Each row is a point on a landscape with many peaks, with its height.
From any point a climber steps to the highest of the 2 points nearest to it. It stops when none of these is higher. Distance is the straight distance between rows; heights are no part of it.
z_752: [-13   4   9   0 -58  49 -10   4   9  56 -29 -28  80 -21  53   3  14  31
  43  17  50   0]  h=3.63
z_680: [  0 -69  24 -70  -5 -33  -5  17  56 -44   4  59   5  35 -18 -32  -3  20
  -3  63 -72  17]  h=5.24
z_703: [ -7 -10 -19  -6 -12 -19 -28 -19  -4 -44  14 -12 -50 -34 -15   0 -28  -1
 -25 -18 -30  19]  h=3.22
z_92: [ 37  71   7  25   0   4  -1 -11 -46   7  25 -16 -30 -10   9 -13  55 -26
 -26 -14  51 -20]  h=5.14
z_408: [ 11  24 -14  11  16 -20  -3 -11 -16 -27  12  -6 -64 -12 -34  -7 -13 -25
 -38 -37  -8   8]  h=4.01
z_36: [ 49  29  42   9 -25  -3  22   8 -14  18 -20   4   9  36 -31 -14   2 -20
 -28  10  22 -11]  h=1.94
z_80: [  1  18 -20   0  13   4 -13 -11  -7 -31 -26  28  52   1 -20   6  70 -20
  -7  31   3 -62]  h=4.26
z_491: [ 31   3  19  -2 -28 -15  12  -1   5  -3   7  -7  14  16 -33  -3  37   5
  -2  29   4 -10]  h=2.27
z_377: [ 17  -3  15  25 -29  22  12  16 -16  51 -30 -29  31  -4  23  19 -41 -28
   2 -27  45  16]  h=2.65
z_684: [ 50  65  29  10 -45   2  -7   1 -47  -3 -25  -6 -21   7  -4 -19  -6 -47
 -59 -17  32 -20]  h=4.02
z_587: [-41  23  -7  -3  -8  62  -7  -9  -5  52  16 -19   9 -34  71 -12 -10  54
  63 -15  49  28]  h=4.03
z_155: [-14  10 -12  28  70  24  24   3  -8  37  16   4  13   6  25  15  23  -2
  33 -12  35 -15]  h=4.19
z_71: [  4   5 -12   8   5 -26  10 -15   5  12  66 -36 -27 -15 -12   3  66  32
  26   6  10   9]  h=4.98
z_260: [ 22  24  -7  17 -17   6 -12  -6 -29 -10 -24   1  50  -5  -2  23  67 -36
 -11  15  34 -49]  h=3.80
z_49: [ 23   4  29   7 -76  29  15  13  11  76 -17 -44  51   5  36  -1   3  20
  28   5  50  17]  h=3.42
z_78: [ 21   0 -11  25  33 -25  32   5 -16  27  42 -22 -49  10 -23  21   0 -18
 -10 -46  19  22]  h=2.99
z_533: [ 39 -19  33   4 -30 -15  26   8  -2  24 -14  -8  17  35 -30  15 -30 -12
 -17   5   8   9]  h=1.64
z_757: [  7  21  23  25  48  36  44  17  -3  49 -18  22  18  45  -1   2 -26 -13
   7 -17  26  -7]  h=4.27
z_742: [ -1 -33 -26  24  38 -36  31   9  -4  11   9  -6 -31  27 -25  50 -17 -26
  -9 -51 -10  16]  h=2.09
z_939: [-10   9 -23   3  56  -2  11  13  18 -25 -28  46  37  29 -19   4  60 -14
   0  17 -26 -58]  h=4.93
z_913: [  4  13 -10 -15  -5 -36   5  -8  17 -28  60 -24 -46 -13 -36 -19  64  42
   1  17 -35  13]  h=5.53
z_164: [  0  27  22 -20 -50  16  -1  -9  -4  22  25 -32 -27 -16   9 -29 -34  45
  10  11  13  30]  h=4.60
z_455: [-25 -30 -38  25  58 -13   2   3  -3  -6 -27  11  -6  11   1  53 -30 -36
  -8 -54 -14  -5]  h=1.24
z_975: [-13 -71  12 -16 -43 -17   0   9  14  14 -10 -13  15  10  14  37 -65   9
  11   9 -22  35]  h=2.56
z_11: [ 19  43  22   6 -54  13 -21 -14 -14  11  -1 -36  -2 -30  18 -27   0  12
   1   2  33   3]  h=4.25
z_269: [-11 -55 -16  -8  27 -42  18  11  40 -15 -10  27  43  35 -25  33  49   8
  11  25 -53 -30]  h=3.66
z_81: [-32 -51   8 -14 -34  32 -25   5   9   5 -51   9  47 -16  53  11 -87  -5
   9   1  -4  18]  h=1.71
z_481: [-24  36  -5   5  51  42   0   3  -6 -12 -14  28 -27  -7   1 -30 -26   0
  -4 -18 -15  -6]  h=3.12
z_220: [-35 -45 -32 -27  -9 -12 -48 -16   6 -67  -7   9 -22 -40   4   5 -47  -6
 -11  -3 -45  18]  h=2.58
z_565: [-21  26  -8 -19  13  -3  14  -7  14  -4  62 -11 -60 -18 -12 -38  35  59
  15   8 -28  22]  h=6.10
z_339: [ 53  13  25  21 -72 -23  14   0 -22  42  15 -63  14   0  -6  23  35 -15
 -18  -3  49   9]  h=2.88
z_277: [ 17  41  19   4 -48  20 -23 -15 -20   3  -6 -29 -30 -32  15 -28 -56  -7
 -27 -21  23  22]  h=3.90
z_987: [-24 -42 -37  10  43 -33  -1   2  14 -26 -42  39  28  27 -11  59  -6 -43
 -12 -25 -31 -33]  h=0.63
z_47: [  3  -2 -13  25   6   8  -1  -3 -15  14  -5 -16  45  -5  12  32  30 -14
  17   3  34 -18]  h=3.38
z_777: [ 29 -21 -16  28  -3 -34  19  -4 -17  43  56 -65 -12 -15  -1  48  39   0
  22 -27  46  26]  h=2.11
z_949: [-39  11   2 -10 -27  56  -8  -7   4  33  -3  -7  50 -12  53  -8   4  56
  59  21  30   8]  h=3.81
z_566: [ 16 -18 -28   8  22 -28   4   7  -8 -29 -37  33  10  35 -39  49   7 -50
 -32 -22  -7 -26]  h=0.20
z_54: [  1 -23  17  -8 -26  -2   8   0  11  18  -6  -4  52  18  -2  11  18  25
  26  37   1 -10]  h=2.54
z_18: [-30 -13 -20 -44  34  -4 -29  16  41 -74 -15  55 -24  -8 -14 -50  -3  17
 -13  23 -81  -4]  h=4.56
z_126: [-35 -10   0 -55   6  -3  -3  16  34 -48  20  40 -47  -4 -10 -55  -7  46
   1  32 -81  21]  h=5.33
z_858: [  4  50  28  -6 -11  17   8 -11   0   4  23  -2 -43  -2 -10 -52 -28  32
  -9   6  -2  16]  h=5.04
z_45: [-29 -23  -5  -4   6  15 -29  -6   7 -35 -43  32  23  -7  17  -1 -60 -15
  -8   6 -22  -5]  h=2.42
z_244: [ 40  52  37  16 -66  23 -20   1 -29  20 -41 -23  -4 -17  27 -27 -38 -36
 -42 -21  41   2]  h=3.59
z_350: [ 10 -29  29 -16 -36  22 -28   6   5  -4 -59  23  36   2  22 -16 -83 -25
 -21  18   9  17]  h=2.04
z_22: [-21 -49 -27 -24  10 -11 -53 -16  15 -68 -42  39  14 -18   4  12 -53 -31
 -22   6 -41  -4]  h=1.95
z_144: [-19 -48 -15  -6 -37   7 -40  -7   3 -16 -41  -7  57 -27  32  28 -36 -18
   8  13   4   0]  h=1.96
z_676: [ -7 -14  14  13  52   7  47  24  18  34 -17  27   7  59 -13  15 -25  -9
   4 -13 -16  -4]  h=5.52
z_438: [-16 -44  13 -44 -29 -15  -2   1  21 -24  18  13 -17   3  -8  -9 -37  33
   6  26 -44  30]  h=5.26
z_324: [ 40  32  12  19 -17 -24  16  -5 -20  26  43 -47 -56  -3 -16  -4   6  -8
 -17 -27  30  25]  h=3.69
z_666: [ 35 -28   0  18 -37 -40  18   1  -8  25  27 -54   0   6 -26  46  25 -15
   0  -9  22  20]  h=2.47
z_52: [ 48  74  16  24 -16  -2  -7  -5 -61  -7   2  -1 -41  11  -7   2  39 -57
 -61 -29  39 -32]  h=4.57
z_308: [ 11  54 -12  18  53  -8   4  -2 -25 -17  31   1 -74 -16 -19 -26  19 -20
 -29 -40  11  -7]  h=4.92
z_468: [  0  21 -22  28  89   9  30  15  -8  20  28  16   6   9   3  -6  81 -10
  23  -6  19 -33]  h=4.91
z_91: [-27 -14   3  20  31  28  25   3   2  51   0  -8  32  12  37  33  -9  15
  47  -4  20  -3]  h=3.62
z_979: [-18  -2   3   9  11  22  -8   3 -12   1 -36  10  -2   0   6   1 -77 -20
 -13 -31   1  13]  h=3.01
z_43: [  9  37 -16  24  37   6  -1  -8 -23  -7  22  -8 -26 -17  -1  -9  43 -11
  -4 -15  22 -14]  h=5.79
z_64: [ -2 -45 -21  -1 -23 -28 -30 -15   2 -36 -25  -3  27 -18  -9  33 -13 -24
 -10   2 -11  -2]  h=2.34
z_638: [-16 -34   8   7  -9  11   9  10  -2  39 -18 -16  28   7  22  38 -49   1
  19 -11   8  15]  h=3.09
z_943: [ 14 -34  -7   2  -7 -31   9   2  16  -8  -9   8  62  31 -30  40  60 -12
   9  37  -7 -38]  h=3.10
z_404: [-17 -14  -8 -42  -1  -5 -54 -18  19 -88 -17  42 -17 -29  -6 -50 -22   0
 -27  37 -52   0]  h=3.84
z_989: [ -6 -17 -33  17  10 -20  -9 -12 -10 -29  -3  -6  14 -10 -17  33  33 -19
  -4   1  -4 -21]  h=2.89
z_56: [-29 -13  -6  -6  58  -4  32  25  32   3  -3  34 -11  38  -9  -6   3  16
  12  -6 -54  -4]  h=4.11
z_113: [-27 -67  -3 -46  15 -40   4  19  58 -33  -8  46  27  33 -12  11  17  18
   9  44 -78 -14]  h=4.35
z_159: [-38  -1   1   6  56  27  13   9   2   0 -28  32 -18  21   8  -6 -62  -2
  -4 -25 -30   5]  h=3.82
z_2: [ 27  54  -3  21  21 -12   2 -15 -31   9  56 -32 -91 -32   1 -27   9  -6
 -23 -45  34  15]  h=4.22
z_146: [  2  70   8  -1  17  12   3 -19  -4  -3  54 -15 -72 -23  -3 -58  18  40
  -4  -6   2   9]  h=5.55
z_370: [-10   4 -11  -2   2  -6   5 -10  -3  36  71 -40 -32 -29  25   1  32  44
  40  -8  32  32]  h=4.59
z_593: [-12  34  -9  -2  17  14 -24 -15  -6 -44   3  11 -35 -28 -12 -43  -1   9
 -11  -1 -19  -7]  h=2.81
z_156: [-24 -25   6 -12   9   2  13   8  15   7  11   7 -12  13  -4   0 -23  24
  14   6 -29  18]  h=4.43
z_473: [-23 -52  20 -75 -23  -9  -9  10  35 -46  21  43 -19   9   0 -37 -24  43
  12  55 -71  27]  h=6.19
z_138: [-23  33  -7  -7  13  30   2 -10 -10  54  65 -24 -36 -39  55 -21   3  59
  51 -13  53  37]  h=4.29
z_649: [-10  25 -19  -5  15  13 -45 -19 -12 -69 -30  32  -4 -31 -10 -35  -5 -19
 -29   6 -16 -33]  h=3.17
z_485: [ 42  16  42  13 -53   5  27  12  -7  62   4 -35  28  21  -5   2  12   8
  13  10  41   5]  h=3.18
z_384: [  8 -20  11 -11 -23  -9   3  -3  22   3  -7   8  85  18 -13  15  70  17
  32  72   7 -36]  h=2.77
z_490: [-17   3 -36  16  88  -6  24  21  25  -6  11  31   6  24 -18  -4  76  -4
  14  -3 -32 -35]  h=5.92
z_425: [ 16   7  26   2 -56  24 -13   6  -6  17 -47 -10  41  -7  18  -9 -43 -14
  -4   6  29   5]  h=2.35

Call two points neighbours if one is among the 2 nearest of the other. Go from one point of each pair to the other, from neighbour to neighbour, staying as high as possible. Name the lowest point that can't be avoided.
z_676, z_159 => z_593
z_490, z_676 => z_155
z_473, z_676 => z_56
z_565, z_43 => z_244

Where does a climber stop that starts at each point below?
z_339 => z_565
z_144 => z_490
z_533 => z_473
z_277 => z_565
z_36 => z_473
z_566 => z_490
z_593 => z_473
